Points, in no order, along strands that fork, close into loops and pass close to each other.
Points whose rows are less than 71.2 apart are linked; no others are.
varu: [ 26 -47 -31  -2  39  10  13  16  13  -4  18  34  12 -24  35 -14  -6  20
  -8  -2   8  22  30  11  17 -33 -28   5  28  10  17  16  18]
sop: [  2   9  38  11 -12   6  39  15 -26  23  -2  -3  11  32 -30  -7  42 -13
  32 -25 -34  -4 -30  14  21 -24  62  -2  -1 -24   5 -33 -13]
ded: [-14  21   4   5 -26  20  41  11 -16  18   4   7 -16  22 -27 -47  33 -26
  23   5  -6  14 -24 -16   6 -14  83  31  -7   3   9 -21  -4]
kovof: [  7  -6 -14  -3  11  29 -12   8  23  -9  35  38  -1 -12   4  -4 -73  -7
  -4  30  16  11  16  11  -7  17   2   0 -13   0  11   1  10]
gezi: [-10  -6  61 -17 -40 -17  -3 -23 -19   7 -33 -26 -54  29   0  39  48  17
  31 -24 -37 -54 -41  12   6  43  -9 -18  21 -20 -29 -30 -39]
Karav: [  0   8 -35  -4  37   7 -35   6  51  15  20  10  17 -17  22 -29 -53 -21
 -59  58  28  36  75  -7 -28 -22 -12 -24   3  32  -2  24  24]
Para: [-13 -13  30 -21   4 -11 -79 -29  -6   7 -23 -11  11 -11   9  84 -40  -8
 -14   0 -23 -26   8  21 -30  87 -52 -46  -6  28 -21 -23 -36]
vusef: [-14  30 -18  31 -40 -29  10   5 -25 -11  27 -26  -8  12 -34   0 -87 -31
  -3  38  62  23  -4 -10  15  44  74  46 -30  29  23   8  61]
savar: [-23  26  49  -4 -63 -17   3 -53 -24   2 -14 -34 -51  22 -12  25  20   4
  34 -20 -25 -32 -41   5   3  68   5 -15   0  -5 -28 -24 -48]
koni: [ 26   2  43   1 -12  -4  16  22 -10  30 -16  -7  -1  -9  -8   5  89  -7
  27 -34 -33 -10 -29   0  -7 -20  -1 -20  14 -29 -14 -30  -6]
Dapu: [ 15 -28 -81  10  22  14  -6  35  35 -23  26  56  35 -28  31 -32  20   1
 -22   2  10  22  50   4   2 -69 -33 -28  31  15  11  44  -2]
riro: [  5  11 -27  -8  39  26 -36  -2  31   7  12  14  11 -23  13 -27 -72 -21
 -46  62  30  28  65 -13 -25 -15   0 -15 -11  37  -7   7  31]
mab: [ -6 -11 -10 -28  15  -6  22  16  21 -14   2  11  -9  17  31 -16  27  42
  -8  -3   6   6   2   4  25 -15 -21   5  11 -16   5  20  -1]
Ludi: [ 19  12  38   6   2   7   4 -33 -23   3 -38 -20 -10 -13 -10   1  45   2
  20 -31 -10 -10 -29  -4  11   9   6 -12  -5  -6 -16 -18   1]
dob: [  9 -19   8 -10 -12  14  20  36 -16  12  -6  23   7   7 -13 -25  70  14
  22   1 -22 -26 -22  -2  17 -62  49  22   7 -43   8 -34 -16]
gipuf: [ 10  17 -37   3  44  25 -23   9  27   1  19  11   8  -3  -4 -33 -79 -28
 -36  72  29  30  57 -17  -5 -21  21 -14 -12  43  -4  19  56]
bipap: [ 17 -12  -3 -23   8   2  32  35  51   5 -48  51  11  -6  46 -26  85  23
   9 -36   1 -47   5   1  -8 -56 -71 -20  21 -13 -10  17 -15]
fizi: [ -25   36  -15   20  -20   -6  -60  -49  -17   20    0  -37   -1   11
  -26   37 -107  -43  -13   32   16    0   32    5    3   56   34    8
  -19   23  -12  -12   13]
milus: [-14 -23  45  -3 -15 -11  -2 -55 -26  13  -5 -39 -24 -12   2  47  -2  26
  14 -26 -16  -6 -29   3 -20  30 -36  -8  26   2 -22 -14 -20]
nirud: [ -4  25  54  20 -21  -6  35  13 -19  24  -9 -16  -8  21 -34   5  55  -3
  39 -49 -39 -44 -40   9  16 -20 -14  14 -13 -39 -14 -61 -49]
folom: [  0  29 -17   7   7   7  26  11  18 -34  35  17   2  -4  -7 -26 -55   3
 -10  24  26  32 -13   9   5   4   4  29 -30  11  22   5  19]
tir: [-10  -6  18 -27  16 -17 -67  -2   2   6  20 -12  -5  15  13  11 -62 -25
 -23  26   7   0  37   8 -39  57  -5 -34 -18  15 -12  24  41]
siza: [-15   5  50  13 -35 -10  10 -64 -36  -2  -1 -27 -18  -2 -16  27 -43   6
  37  -8   3 -11 -40  -9 -19  67 -18   2 -11   9 -13 -18 -14]
tebar: [ 17 -29 -38  -9  29   8  28  26  25 -14 -18  41  48 -19  38 -16  54  23
 -11 -38   1  -3  24  17   2 -84 -60 -40  37   8  -2  42  30]
Vubu: [ -5 -15   8  19  12 -10  -5 -40 -23 -14  -7 -38 -11 -29  -2  32  12  11
  -3 -19 -10  -4 -11 -19 -16  20 -22  -3  11  -3 -11  -4 -17]
kipu: [ 21 -51 -41  -9  34  25   8  18   7 -13 -10  31  34 -15  24  -1  27  15
 -21 -24  12  -7  32  12 -15 -47 -84 -14  41   3  -4  32  15]
nidu: [ -7   3  -4  13  -9  29  60  32 -15  -1   2  15 -15  25 -40 -66  37 -10
  15  13   6 -20 -19 -10  24 -48  73  60 -12 -21  12 -30   3]
pof: [ -4  23 -25  14 -10   7 -13   0   5 -22  46  -5 -20   1 -15   6 -78 -35
 -16  32  38   7   8   9 -15  38  34  29 -10  -8  18   8  25]
libo: [  6  28  44  12 -22   9  23  -8 -35  15 -33 -23 -16  44 -47  -1  30 -13
  26 -35 -18 -25 -32  23  25   9  16  26 -18 -33  -2 -45 -26]
Vovik: [-13  19  -3 -17 -19 -10  -3  -7  -5  -6  -6  -3 -10   8   2 -17  36  19
   8   4  -9  18 -27 -13  19 -21  35  -6   0   5   2   9  -5]
dem: [ 11  14  18   2  -3  -2   1 -18 -17  -4 -31 -16   0 -11  -9  -3  50   8
  14 -18 -17   0 -28 -13  10  -5  14 -25  -5   0 -17  -2   3]
Bok: [ -6  15 -24  18  -9   3 -19  -3   9 -25  44   8 -17  -6 -10   3 -63 -14
  -9  21  37   4  -4   6  -3  24  23  26 -14 -10  21   9   6]
magid: [-27   5  25 -10  12 -21 -81 -47   2   1 -18 -17 -14 -19  17  58 -56 -28
 -26  12   5 -26  35  17 -34  90 -28 -29 -14  35 -28 -32 -17]
Nesit: [-15  13  22  18 -21   8 -37 -39 -31   3 -12 -32   4 -18 -22  57 -72 -19
   5   8  -7  -5 -10 -10 -37  56 -29   0 -12  17  -1 -32  -7]
Barud: [  8 -20  23  -5 -15 -21   8 -18  16   9 -36 -12  17 -23  16  39  71  28
  -4 -41 -36 -28 -13  12  -4 -15 -34 -57  28 -22 -36   9 -31]
pog: [ 29 -55 -55  -2  40  25 -13  24  15 -10   1  27  41 -13  21  -1  11   7
 -28   5  -1   7  47  14  -9 -44 -59 -16  42  15  10  36  10]
Vus: [ -7  35 -21  13 -29  -2   9   2  -6 -18  13   5  13   6 -24 -34 -84  10
  -7  33  56  34 -17  18  24   2  68  63 -49  23  41  13  42]
Vuna: [ 22  20 -12  -8  25  27  44  27  51  25 -13  29  16   0  25 -56  44  15
   1 -20   1  29  14   8  24 -65   3   6  -1 -30   6  13  -4]
niluf: [ 34  25 -10   1  19  31  62  46  43  26  -2  21  15  12  -5 -65  50   4
   2  -7  -1  29   9   1  13 -86  16  10   7 -39   4   4  -2]
fiku: [-19  34  11  -4 -13  -3 -67 -47 -40  -1 -23 -55  -6  12  -7  55 -89 -39
 -22  34  15 -12  26   2 -30  92  -1   9 -15  30 -11 -38  14]
Raf: [  4 -14  59 -14 -19  -7  -4 -38 -15  21 -34 -23 -46   4   7  30  40  24
  24 -31 -16 -40 -35  17   9  28 -19  -7  24 -16 -30 -26 -25]
vuno: [ 29 -15   9 -10 -17   9  11  47 -14   6 -22  15  24 -13  -6 -11 113  15
  21 -21 -22 -31 -17  -9 -12 -48  -8  -2  11 -53   0 -26 -25]
geto: [  8 -18   0 -21 -13 -13  21  23  31 -13 -28   6  -4 -14  45   7  92  19
  -9 -28 -20 -37  -1  -8 -15 -14 -28 -30  33 -29 -12  11 -32]
gav: [-30  15  19  -3  18 -28 -77 -39   6   4  -7 -16 -12 -12   4  31 -58 -42
 -21  17  11 -15  41   8 -31  81 -26 -36 -31  31 -33  -9   8]
seta: [ 31 -25 -58  21  39  15  -4  33  15 -15  26  39  18 -39  23 -34  -4  -8
 -24  19  21  27  44 -15  12 -46 -15   4  13  19  21  21  22]
bif: [ 21   4 -39   9  46  12  -7  32  22  -8  33  18   3   1  -5 -26 -63 -30
 -25  70  23  33  45 -13  12 -30  29  -1  -3  42  19  18  60]
gef: [ 19 -42 -44  -4  35  21  17  18  16 -19 -16  39  46 -20  25  -8  41  15
 -20 -36   9  -8  32  16 -11 -68 -81 -30  39   4  -9  37  15]
par: [ 34 -16  26  -4 -11   0  14  39 -17  21  -9   2  14 -14  -5   1 112   3
  25 -34 -27 -27 -20  -3 -13 -36  -4  -3  17 -50  -2 -30 -19]
Vad: [  0   5 -58   5  40   8  20  46  13  -9  33  60  33   1  27 -66  -2  14
  -7  30  27  49  20 -25  41 -69  38  10 -22  18  40  42  34]
Lop: [ 15  20  39   6  -6  10  18 -26 -32  12 -38 -22 -11  33 -30  -3  25 -11
  31 -28 -15 -10 -29  24  30  23  35  18 -15 -13   2 -27 -12]
Mapup: [-20   3  -5  12  10 -13 -44  -2   2   2  23 -28 -10  19 -18  40 -51 -31
  -9  28 -14  -9  20  -3 -19  44  -4 -14  -7   4   7  16  12]
rim: [  1  36 -13  -2  12   3  36  10  14 -21  29   2   1   6  -3 -42 -26  14
 -11  16  22  42 -21   6   9 -12  10  44 -25  12  24  13  21]
kanu: [ -19   33  -18   34  -38   -9  -30  -43  -19   23    8  -30  -10   -3
  -33   29 -114  -49   -3   30   25   10   21   -8    6   50   48   21
  -17   30  -10  -19   21]
movu: [  1   5  -5 -27 -13  10   3  22   5  11 -13   5 -21  14   3 -31  55  16
   0   8  -8   5 -17  -6  16 -48  37  27  10 -28   5  -9  -9]
bifu: [-18 -18  26 -19  -2  -7 -65 -23  -7  12 -16 -16  15  -7   0  87 -31  -3
  -6  -9 -36  -8  -2  16 -32  70 -60 -39  -3  22 -15 -18 -40]
lodu: [  7 -39 -12 -15  14  13   3  22  15   0  28  33  11   0  13   0 -35  19
   0  18  -3  16  14   7  -1  -6 -42 -17  14   9   5  17  15]
Leza: [-11  15  34 -23 -27  -9 -84 -41 -28   0  -7 -48 -14  -7  15  79 -69 -22
 -17   4  -1 -18   8  22 -48 104 -18 -15   5  20 -12 -39 -16]
kete: [-16 -30 -14  -1   8   3 -13  18   2 -14  18  24  -3  -1   2  11  -9   5
   4  -6  -1 -13  12 -26 -11  19 -53 -31  -6 -12 -13  32 -11]
Mires: [  1   4 -60  -3  33   8  25  53  11 -16  27  55  36  -5  35 -66  24  14
 -12  22  22  46  25 -29  25 -71  10   1 -10  18  31  42  42]
buvav: [-20  10  56 -12 -54 -19   2 -37 -20   5 -23 -32 -54  29  -5  32  33  10
  33 -20 -36 -43 -42  11   5  55   0 -18  15  -9 -26 -29 -44]
kisi: [-13 -45   9  -9  -5 -23  12 -16  11  -4 -36  -2  29 -14  27  48  55  18
  -6 -49 -43 -37   2   0 -15  -6 -53 -65  26 -22 -34  28 -36]
rakom: [  7 -27 -12 -11  10  24 -18  14  17   2  29  39   8  -2   7   3 -57  11
   1  24   5   9  14   7  -6   8 -24 -17  -3   2   4  15   9]
Kipi: [-12  38 -12  11 -35  -1  19   0  -3  12  10   6  15  19 -26 -59 -60  17
   7  34  47  34 -26   5  25   0  80  66 -48  32  37  22  34]
Kez: [  3 -16 -11 -17  25  -1  30  14  25 -10  21  19  -7   3  35 -20   2  34
  -5  -5  10  22   5  13  24 -13 -18  15  11  -8  14  16   5]
lenek: [ -15   38  -22   38  -46  -20    6   -9  -23    2   24  -31   -6    8
  -48    7 -107  -45    0   36   54   26    9  -16   15   54   69   29
  -34   35   -2    0   61]
zinof: [ 21  -3  -1 -23 -13  10   6  47   5  -3 -40  14  12   6  -1 -20  97  23
   4  -3 -19 -27  -7  -8  -2 -48 -10   2   6 -49   2 -13 -22]
Zok: [ 14   6  -9 -18  25  17  28  18  45  16 -19  31   8   4  33 -45  38  29
  -1 -22   6  17  13  14  36 -52  -8   9   0 -29   6  14  -5]
Mugeb: [-20  27 -20  11 -19  -3 -32 -13  10   4  48 -22 -18  12 -13  17 -85 -46
 -13  32  16   9  20  12 -21  44  38   7  -7   4   3   9  22]
kivi: [ -6  -1  37 -21 -29  -9 -90 -34 -31   4 -11 -41 -10  -5   4  87 -61  -7
  -5 -10  -9 -23 -12  20 -42  94 -32 -18   6   7  -4 -27 -23]
ginu: [  8  25  14  21 -17  16  21 -28 -23  19 -18  -8  -2  16 -24 -25  12 -23
  27 -21  -2  16 -18   6  27  19  84  31 -19   6  12 -17 -27]
Befu: [-22   3  17 -15  19 -43 -78 -39   1  -4  -2  -9 -12 -12   2  11 -69 -31
 -23  13  25   0  47   5 -43  76 -27 -48 -34  28 -40   8  37]
seko: [-15 -65  17 -13  16 -11  -8 -24 -18   3 -45 -12  26  -7  15  76  42   2
 -14 -54 -33 -32   7   2 -28  25 -89 -37  19 -25 -30  13 -36]
bepe: [  3  34 -27  11  -5  12  12  10   6 -40  20  11  16   6 -24 -20 -92  -5
 -14  36  42  31  -3  25  17   4  44  45 -42  17  34   3  38]
dulug: [ 23   7  55   7 -13  -3  13   8  -5  35 -23  -3 -12  -5 -15   5  71  -7
  34 -43 -32 -15 -33  10   5 -12 -10 -21   5 -23 -22 -38 -16]
guz: [ -2  -4  -8 -30   8  -4  17  23  23 -13 -20   5 -11  21  27 -21  52  37
 -10  -2   3  -3   1   0  24 -25 -14   5  11 -27   3  15  -7]
vaf: [ 15   8 -47   7  43   8  -9  32  30  -5  44  22  -4   6  -2 -32 -70 -33
 -23  69  35  40  44  -5  25 -33  57   5  -2  43  23  26  65]
mibik: [ 23 -47 -75   6  38  20 -21  26  32 -15   8  41  44 -16  23 -15  13  -1
 -28   9   2   9  57  11  -4 -55 -43 -27  39  15  13  47  -4]
sul: [ -17   42  -22   40  -41  -17   -9  -23  -15   13   25  -30  -11   -4
  -40   16 -105  -54   -4   30   39   17   13  -14    2   47   53   24
  -21   31   -5   -5   40]
Dezi: [  4   1   3 -15 -14 -11  18  19  16 -14 -22  -9  -4 -14  27   4  86  15
 -10 -17 -19 -14  -9 -16 -11 -12 -16 -30  21 -23 -17   6 -18]
ruzik: [-17  32  22 -12 -20  -4 -71 -45 -34  -4 -15 -54 -15  -3   9  62 -78 -35
 -23  20  12 -14  19   8 -47 104 -10   1  -6  28 -16 -43  -1]
vifa: [-12  10 -23  16  -6 -11 -20  -9   2 -23  37   6 -14  -5 -10   9 -47   5
  -1  15  24   1 -10   0   8  13  18  17  -8 -10  19  14  -5]
Loneb: [ -4   2   0  17 -10  28  66  32  -8  -4  13  22   0   9 -32 -59  49  -4
  18   3  -1 -37 -26  -9  28 -55  72  53 -15 -28  11 -44 -11]
fil: [  4 -15  18   4 -10  16  43  29 -20   9  14  16  13  10 -13 -22  66   4
  27  -8 -21 -32 -29   1  22 -48  70  28   6 -44  16 -39 -19]
Vodov: [-27  33 -13  13 -16 -10 -53 -32   4  17  23 -27  -5  17 -21  28 -92 -44
 -10  31   6   7  29  12 -10  49  30  -8 -19  16  -9   5  17]
Nipod: [ -4  25  11  15 -24  15  30 -10 -18  22  -7   4  -2  19 -22 -29  25 -24
  30 -13 -15  17 -23   0  18  -5  85  15 -12   2   6 -22 -20]
visop: [-21 -52  32 -23   5 -12 -15 -19 -22   4 -31 -30  13   4   5  88  23  12
 -13 -39 -31 -14  -7   5 -37  39 -92 -30  23 -13 -28   2 -35]
Mosi: [  8 -30 -60 -10  24   2  22  38  27 -25   1  43  49 -18  43 -22  54  20
 -18 -28  -4  13  35  16   2 -90 -37 -40  44  15   9  46  20]
gov: [-26  15  14   1  14 -20 -65 -15   8  11   6 -22  -7   3  -6  32 -50 -44
 -18  21 -11 -12  34  -4 -33  65 -27 -35 -30  26 -20   1  10]
Tusuv: [  7  12  12 -12 -12  -6   8  10  -3  -9 -22 -18   1  -5   4  -3  76  13
   2 -10 -24   2 -23 -20  -2 -16   6 -29   9 -12 -14  -1  -1]
beke: [-12  -5   2 -12  16  -7 -55   6   6   7  29 -14 -10  22   2  24 -57 -26
 -13  28  -2 -10  28   6 -25  52   0 -20 -12   1   2  24  25]
milu: [ -7  41 -11  -6  -6   4  27   4   6  -4  17  -2  -6  21 -16 -55 -12  18
  -5  20  27  39 -32  -5   6 -16  28  53 -26  18  20  17  23]
dusim: [-15  -4  37   9 -38   2 -39 -51 -39   6  -5 -24  -9 -19 -14  57 -67  -8
  24 -13  -4  -9 -26  -5 -39  65 -29   3  -4   1  -3 -29 -20]
Vel: [-21 -14  -9 -12  -2 -14  24  17  12 -26   2   7 -10   0  23   1  39  23
  -5 -16  -7 -12   2 -26  -5  -1 -42 -31  11 -12 -17  24 -12]
fibad: [ 20 -19 -15 -14  26   2  38  30  37   2 -32  41  40 -14  40 -25  64  24
  -1 -42   4 -18  13  12   1 -77 -66 -33  32   1  -5  33  30]
Rafar: [ -5 -30  53 -13 -12 -11  -4 -44 -22  15 -29 -36 -28  -2   6  47  28  38
   9 -30 -13 -33 -30  11  -5  19 -37 -16  34 -13 -30 -12 -22]
Lum: [ 18   0 -49   5  41  14 -26  28  47   3  36  10   9 -10  12 -34 -35 -28
 -56  63  30  29  71 -16 -21 -27  -4 -14  10  20  11  35  38]
Tef: [ 23  -9  33  -6 -21 -15   3 -11  13  25 -35 -12   5 -23   7  30  81  22
   8 -40 -33 -23 -25  17   1 -16 -25 -46  29 -20 -32  -8 -24]
Dafu: [ 10  -6  10 -21 -14   5  10  31 -16  10 -18   4  -4  16  -7 -15  76   8
  14   2 -24  -9 -22  -9   9 -42  43   7  12 -33   7 -20  -3]
mufof: [ -9  -4  -5  18   6 -10  -7 -25 -16 -28 -11 -22  -2 -23  -6  17  22  14
  -2 -17  -7  -6 -11 -26   0  10 -11 -18   0  -7 -14   9 -15]
nuv: [ -2 -39  -5 -24  -9 -14  23  19  30 -11 -23  24  -7 -11  61   9  74  20
  -7 -37 -12 -48   9 -10 -17 -21 -46 -30  40 -23 -16  25 -30]
Muzum: [ 22  14  -4   5 -10  26  49  41  19  19   1  26  -4   5 -29 -69  46  11
  11   3  -4  -5  -8  -7  22 -99  22  32  -4 -37  -6 -23  -9]
gili: [-13   1  20 -31  12 -37 -74 -21   1  -8   9 -12  -4  -3   8   7 -70 -22
 -28  15  20  11  44   6 -51  64 -19 -51 -24  27 -32  21  45]
kisef: [-17   7  17  24 -13  -8 -16 -36 -30  -6  -4 -37   4 -10 -28  48 -61 -14
  11  14 -17   1 -15 -14 -26  39 -18  -1  -6  24   2 -21   2]
fezad: [  2  13  34  23 -18   1  61  20 -23  21  23 -16  19  33 -30  -4  44  -3
  29 -32 -25 -24 -40  19  26 -36  68  20   8 -37  15 -38 -27]
kipo: [-14 -56  15  -8   7 -13   3 -23  -5   0 -50  -3  33 -12  18  63  49  10
  -9 -57 -39 -40   6   2 -20   3 -77 -56  18 -28 -36  22 -36]
femi: [-17   5 -11  -2  -3 -13   5  -3   0 -30  -5  -7   0  -4   1   2  33  25
  -3  -9  -9  -1 -10 -26   6  -4 -15 -31  -2  -8 -16  21 -13]
bimo: [-20 -15  30 -20  11 -27 -82 -38   7  12 -23  -4   0 -18  18  69 -42 -17
 -24  10 -15 -31  27  17 -27  81 -44 -49 -10  38 -27 -23 -24]
roka: [ 10   8  60   9 -19  -8  19  13  -7  36 -14  -1 -16   8 -20  12  68  -2
  47 -50 -40 -36 -34  14  14 -16 -21  -3  -4 -32 -19 -57 -44]
tavak: [-15  -5  52   3 -24 -11   8 -57 -27   5  -1 -34 -28  -9  -2  31 -15  14
  27 -16  -9  -6 -37  -3 -22  44 -27  -3  13   9 -19 -19 -15]
tenal: [ 17  -8  -3 -23  19   6  37  36  46   9 -46  40  23   8  34 -34  71  31
   7 -29   2 -23  10   7  13 -61 -56 -21  12 -15  -1  23   6]
Baze: [  8  23 -11 -16  19  13  27  10  25  -2   9   4 -18   8  16 -47  19  22
 -16  -3  18  31  -9   4  17 -28   7  47  -6 -13  14  12   1]
Paba: [-24  18   2  17   5 -11 -47 -13  -4   3   6 -34  -2   6 -22  45 -55 -35
 -11  26 -23  -5  16  -8 -28  50 -20 -17 -15  19  -5  -4   6]
feliv: [ 33 -40 -49  11  38  13   3  22  14  -8  20  36  18 -37  31 -21  -3   5
 -16   5  12  25  41   2  12 -41 -23   2  28  16  19  18  15]
mafor: [ 12   6 -50  15  43   3  -1  41  27 -11  52  36  -9   2   8 -37 -65 -38
 -19  58  47  46  41   1  32 -37  72  29  -8  37  40  23  56]
zasuk: [ 17   0  51   0  -6   4   1 -37 -12  19 -36 -18 -29 -15  -1  13  45   9
  22 -39 -11 -24 -32  10   9  15 -13  -7   8 -14 -25 -29 -15]
fupef: [ 11 -27 -66   2  20   8  13  34  28 -20  15  50  41 -30  44 -30  36  14
 -17 -16   3  24  41   7   7 -82 -29 -31  36  17  10  41  12]
refem: [ 22  -1 -21   5  52  10  37  18  17 -20  25  18   5 -15  29 -38  -9   7
 -13   0  18  38  12  -1  18 -19  -3  35 -11   7  27   9  17]
Kese: [-15  31  -7  -9 -24  -5   1 -11  -3   3   6   4 -17   5  -3 -34  19   8
  10   5   9  26 -31 -16  14 -17  46  16  -9  14   6   8  -7]
Lud: [ 12 -44 -16 -16  27   7  21  20  14  -7  25  30   4  -4  28  -4 -13  28
  -2   2   2  18  19  10  10 -16 -40   0  23   5  11  17  17]
mun: [-22 -28  23 -11  -4  -9 -42 -22 -10  11 -10 -23  14  -7  -4  86 -23   4
  -3 -16 -42   3  -5  11 -33  52 -61 -31   9  12 -13 -15 -40]
selo: [ -2  32 -13  -6 -12   9  33   7  -2  13   7  -6  -4  38 -31 -66 -16  17
   6  28  26  37 -27  -2  14 -22  59  67 -24  21  27  21  33]
bovor: [  2  16 -10 -23  -1  13  13  14  21   9  -6   3 -25  13  11 -42  40  22
  -8   3   8  17 -10   0  17 -43  20  39   4 -23   7   2 -11]
nikud: [-16  20  47  15 -51 -19   6 -68 -37  -7  -4 -31 -27  12 -19  22 -32   3
  36  -8   9 -26 -40 -10  -8  90  -2   8 -22  -6 -14 -12 -33]
bera: [-17  30  46   6 -59 -14  13 -61 -30  -2  -9 -33 -41  20 -19  16   0   2
  32 -11  -8 -25 -44  -3   0  80   0  -3 -13   0 -24 -20 -39]
Luv: [-14  13 -21  17  -9 -22 -22 -21 -10 -23  19  -6 -12  -8 -10   4 -25  12
   4   8  22   3 -18 -10  18   4  28  15  -6   2  18  15 -10]
gapug: [ 13   0 -48  17  60   4  11  39   7 -21  26  45  25  -4  21 -45 -22   0
 -11  27  31  40  23 -16  41 -49  46  24 -25  21  44  32  32]
bonef: [-15 -35 -11  16  17 -11 -32  -8  -3  -3   7 -10  -9 -19   7  40   0 -13
  -6 -18 -22 -14  18 -22 -23  33 -42 -13   2  -9  -9  13 -34]
zusid: [ 30 -13  48  -9 -21 -20   0   3   6  42 -35  -4  -2  -9  -4  32  87  21
  26 -43 -36 -31 -30  24   8 -21 -36 -40  29 -21 -32 -21 -26]
Novam: [ -8   1 -11  24   0 -27 -19 -28 -27 -23   7 -29  -8  -6 -13  21 -20  10
   5   7   5  -1 -14 -18  11  11  23  11   2   9  18  12  -2]
dov: [ -8  27 -20  21 -32 -15   3   4 -21 -20  20 -10   2   9 -27 -17 -80  -9
  -7  36  68  19 -12   2  19  27  70  62 -36  16  38  12  53]
Nasum: [ 25  -3 -32  16  62   8  27  32   8 -26  22  23  14 -11  22 -39 -20   0
 -13  15  20  38  19 -10  24 -27  14  28 -17  18  37  16  31]
Bilu: [-19 -25 -14 -13   6  -7  14  23   7 -21  16  23  -4  10  12   3   5  24
   4  -6  -1  -4   4 -19  -3   5 -52 -27   3  -8 -10  28  -3]
bub: [  9   0 -14 -10  34   5  34  12  27 -10  25  15  -7  -7  30 -33  -3  22
 -10  -2  16  34   4  10  20 -17  -8  34  -4  -4  17  11   5]
Kifos: [-11  -6  33  -9 -30  -1 -76 -39 -30   8 -10 -28  -6 -13  -7  81 -61  -2
  10 -16  -8 -15 -17  12 -39  73 -38 -10   3   2  -4 -24 -30]
tasa: [-14  12  -8   3 -17  25  52  22 -15   9   2   6 -20  40 -40 -66  25 -11
  15  21   8   8 -19 -15  13 -23  79  55 -10  -2  15 -12  13]
voga: [  5  23 -22  12  13  19  18  12  15 -40  29  23   8  -4 -16 -20 -78 -13
 -10  34  28  24   0  13   5   9  17  26 -36  15  23   0  28]
Fol: [  7   1  27  -7 -12   3  22  21 -22  16 -11  -1   3  20 -15 -10  61  -8
  28  -9 -33  -1 -27   0  12 -29  57  -6   6 -22   6 -25   1]
Suv: [ 31  24  -7   6   6  31  58  44  29  23   3  19   4  13 -27 -69  42   9
   1  -2   1  15   1  -3  18 -99  19  23   0 -38  -3  -9  -2]
vumeb: [ -1  31  49  21 -27   4  31   6 -32  15 -21 -20  -6  36 -48   1  36  -6
  28 -41 -27 -38 -40  15  21 -10   4  23 -19 -38  -5 -54 -39]
Tasik: [-16 -34   3  13  12 -10 -18 -27 -11   0   1 -31  -7 -26   4  58   0   0
  -8 -20 -30  -3   4 -10 -26  30 -38  -6  15  -3  -8  -4 -36]
rifug: [ 10   1  -4 -28  -6   6   6  36  14  -7 -40   5   0  16  14 -18  81  26
  -5   2  -9 -17  -5  -6  10 -39  -6   3   9 -38   3   1 -16]
Rovu: [-10   0  19  21  -5 -19   2 -41 -36 -10   0 -43  -4 -10 -23  38 -40  -1
  12   7 -15   3 -22 -16 -20  34 -14   5   4  23   3 -15   7]
nagop: [ 32 -10 -46  14  47  16 -11  37  25  -7  34  17   3 -18   7 -27 -34 -26
 -36  59  23  30  51 -19   0 -32   2  -2  11  30  20  22  47]
pakos: [  0  28 -13  -1 -17  11  36   5   5  23  12  -4   4  33 -27 -70 -40  20
   6  31  26  46 -25  10  20 -23  79  76 -27  29  35  23  32]
gub: [-13  39  -8  -8 -21   4  17  -2   0   6  11   0 -19  13 -11 -52  16   5
   8  13  15  31 -32 -20   6 -15  43  40 -16  16  10   8   7]
pekeg: [  0  -3  17  16   5 -24   4 -44 -36 -15 -10 -42  -7  -5 -12  20 -12   8
  14   1  -2  -1 -23 -13   4  25  13  13   4  23   8  -3  10]
falo: [ 16  -5 -63  16  35   8   9  45  10 -24  26  54  30 -29  26 -52  13   2
 -14  14  28  36  35 -27  20 -62 -10  -6  -5  18  24  34  30]
dafa: [ 16  14  37   2  -7  -5  20 -42 -31   6 -29 -37 -14  32 -17  -2   6  -4
  26 -15  -9   3 -27  18  27  45  42  29 -10  10  10 -15  -5]
katam: [  3  -3  22  17  -8  10  60  26 -17  11  30  -3  22  18 -19 -14  62   4
  28 -23 -18 -34 -39  12  29 -40  74  29   9 -44  20 -40 -26]
Kuv: [  8  -3   0  -4 -18  24  31  33   0  16  -4  31  -4   0 -17 -51  52  14
  15   6 -13 -20 -17  -7  22 -81  42  37  -2 -39   3 -34 -20]
ditaz: [ 16  -1 -16   3  24  33   0  12  27  -7  29  36   2 -20   6 -18 -72 -15
 -11  41  10  25  23   3  -9   1   0   1 -12  22   7  -3  26]
dok: [-20 -40  -8 -15 -12 -15  23  13  18 -10  -1  19  -9 -10  46  15  47  14
  -4 -32 -18 -27  12 -21 -20  -8 -52 -40  31 -12 -23  28 -27]
Sogu: [-17 -28 -17  14  15  -1 -27   7  -4 -13  13   7  -5 -10  -1  22  -7  -5
   0 -12  -6 -19  16 -27 -14  29 -41 -20  -8 -15  -9  24 -23]
Tes: [-23 -47  23 -17   6 -14 -24 -21 -16   6 -17 -29  13   0   0  88   3   8
  -6 -30 -39  -2  -5   8 -31  45 -72 -29  21  -1 -19  -5 -35]
govu: [ 14  18  18  17  -9 -10  17 -43 -25  11 -17 -29 -10  12  -8 -10  -3 -10
  25  -8   4  15 -18   4  27  40  72  40 -11  23  21 -10 -15]

How many points has the smallest loop of links through each point below? Write - if it is on no loop.
refem => 12
Befu => 8
sop => 7
Vubu => 9
savar => 10

A fork is a point with three links, a tip a point with one. Leave the first point through the second and follow the links. Name the first fork or tip that comes.
Fol / sop => dob
gov / Paba => gav
femi / mufof => Vel
kipo / kisi => zusid

A piece is two or more points that can be reached from each other along the links. Count, over all rows, the pieces, the separate loops (a circle has one, a figure eight two, a Y none), the forks (points with three links) and the tips (points with one).
pieces => 6
loops => 8
forks => 12
tips => 8

Name the points in between on the shortest way along the links from the first point to the second, in order.
dok / gezi => nuv, geto, Dezi, Tusuv, dem, Ludi, zasuk, Raf
govu / roka => dafa, Lop, libo, vumeb, nirud
bipap / Mosi => tenal, fibad, tebar
Kuv / bub => dob, Dafu, movu, bovor, Baze
kivi / Luv => Kifos, dusim, Nesit, kisef, Rovu, pekeg, Novam
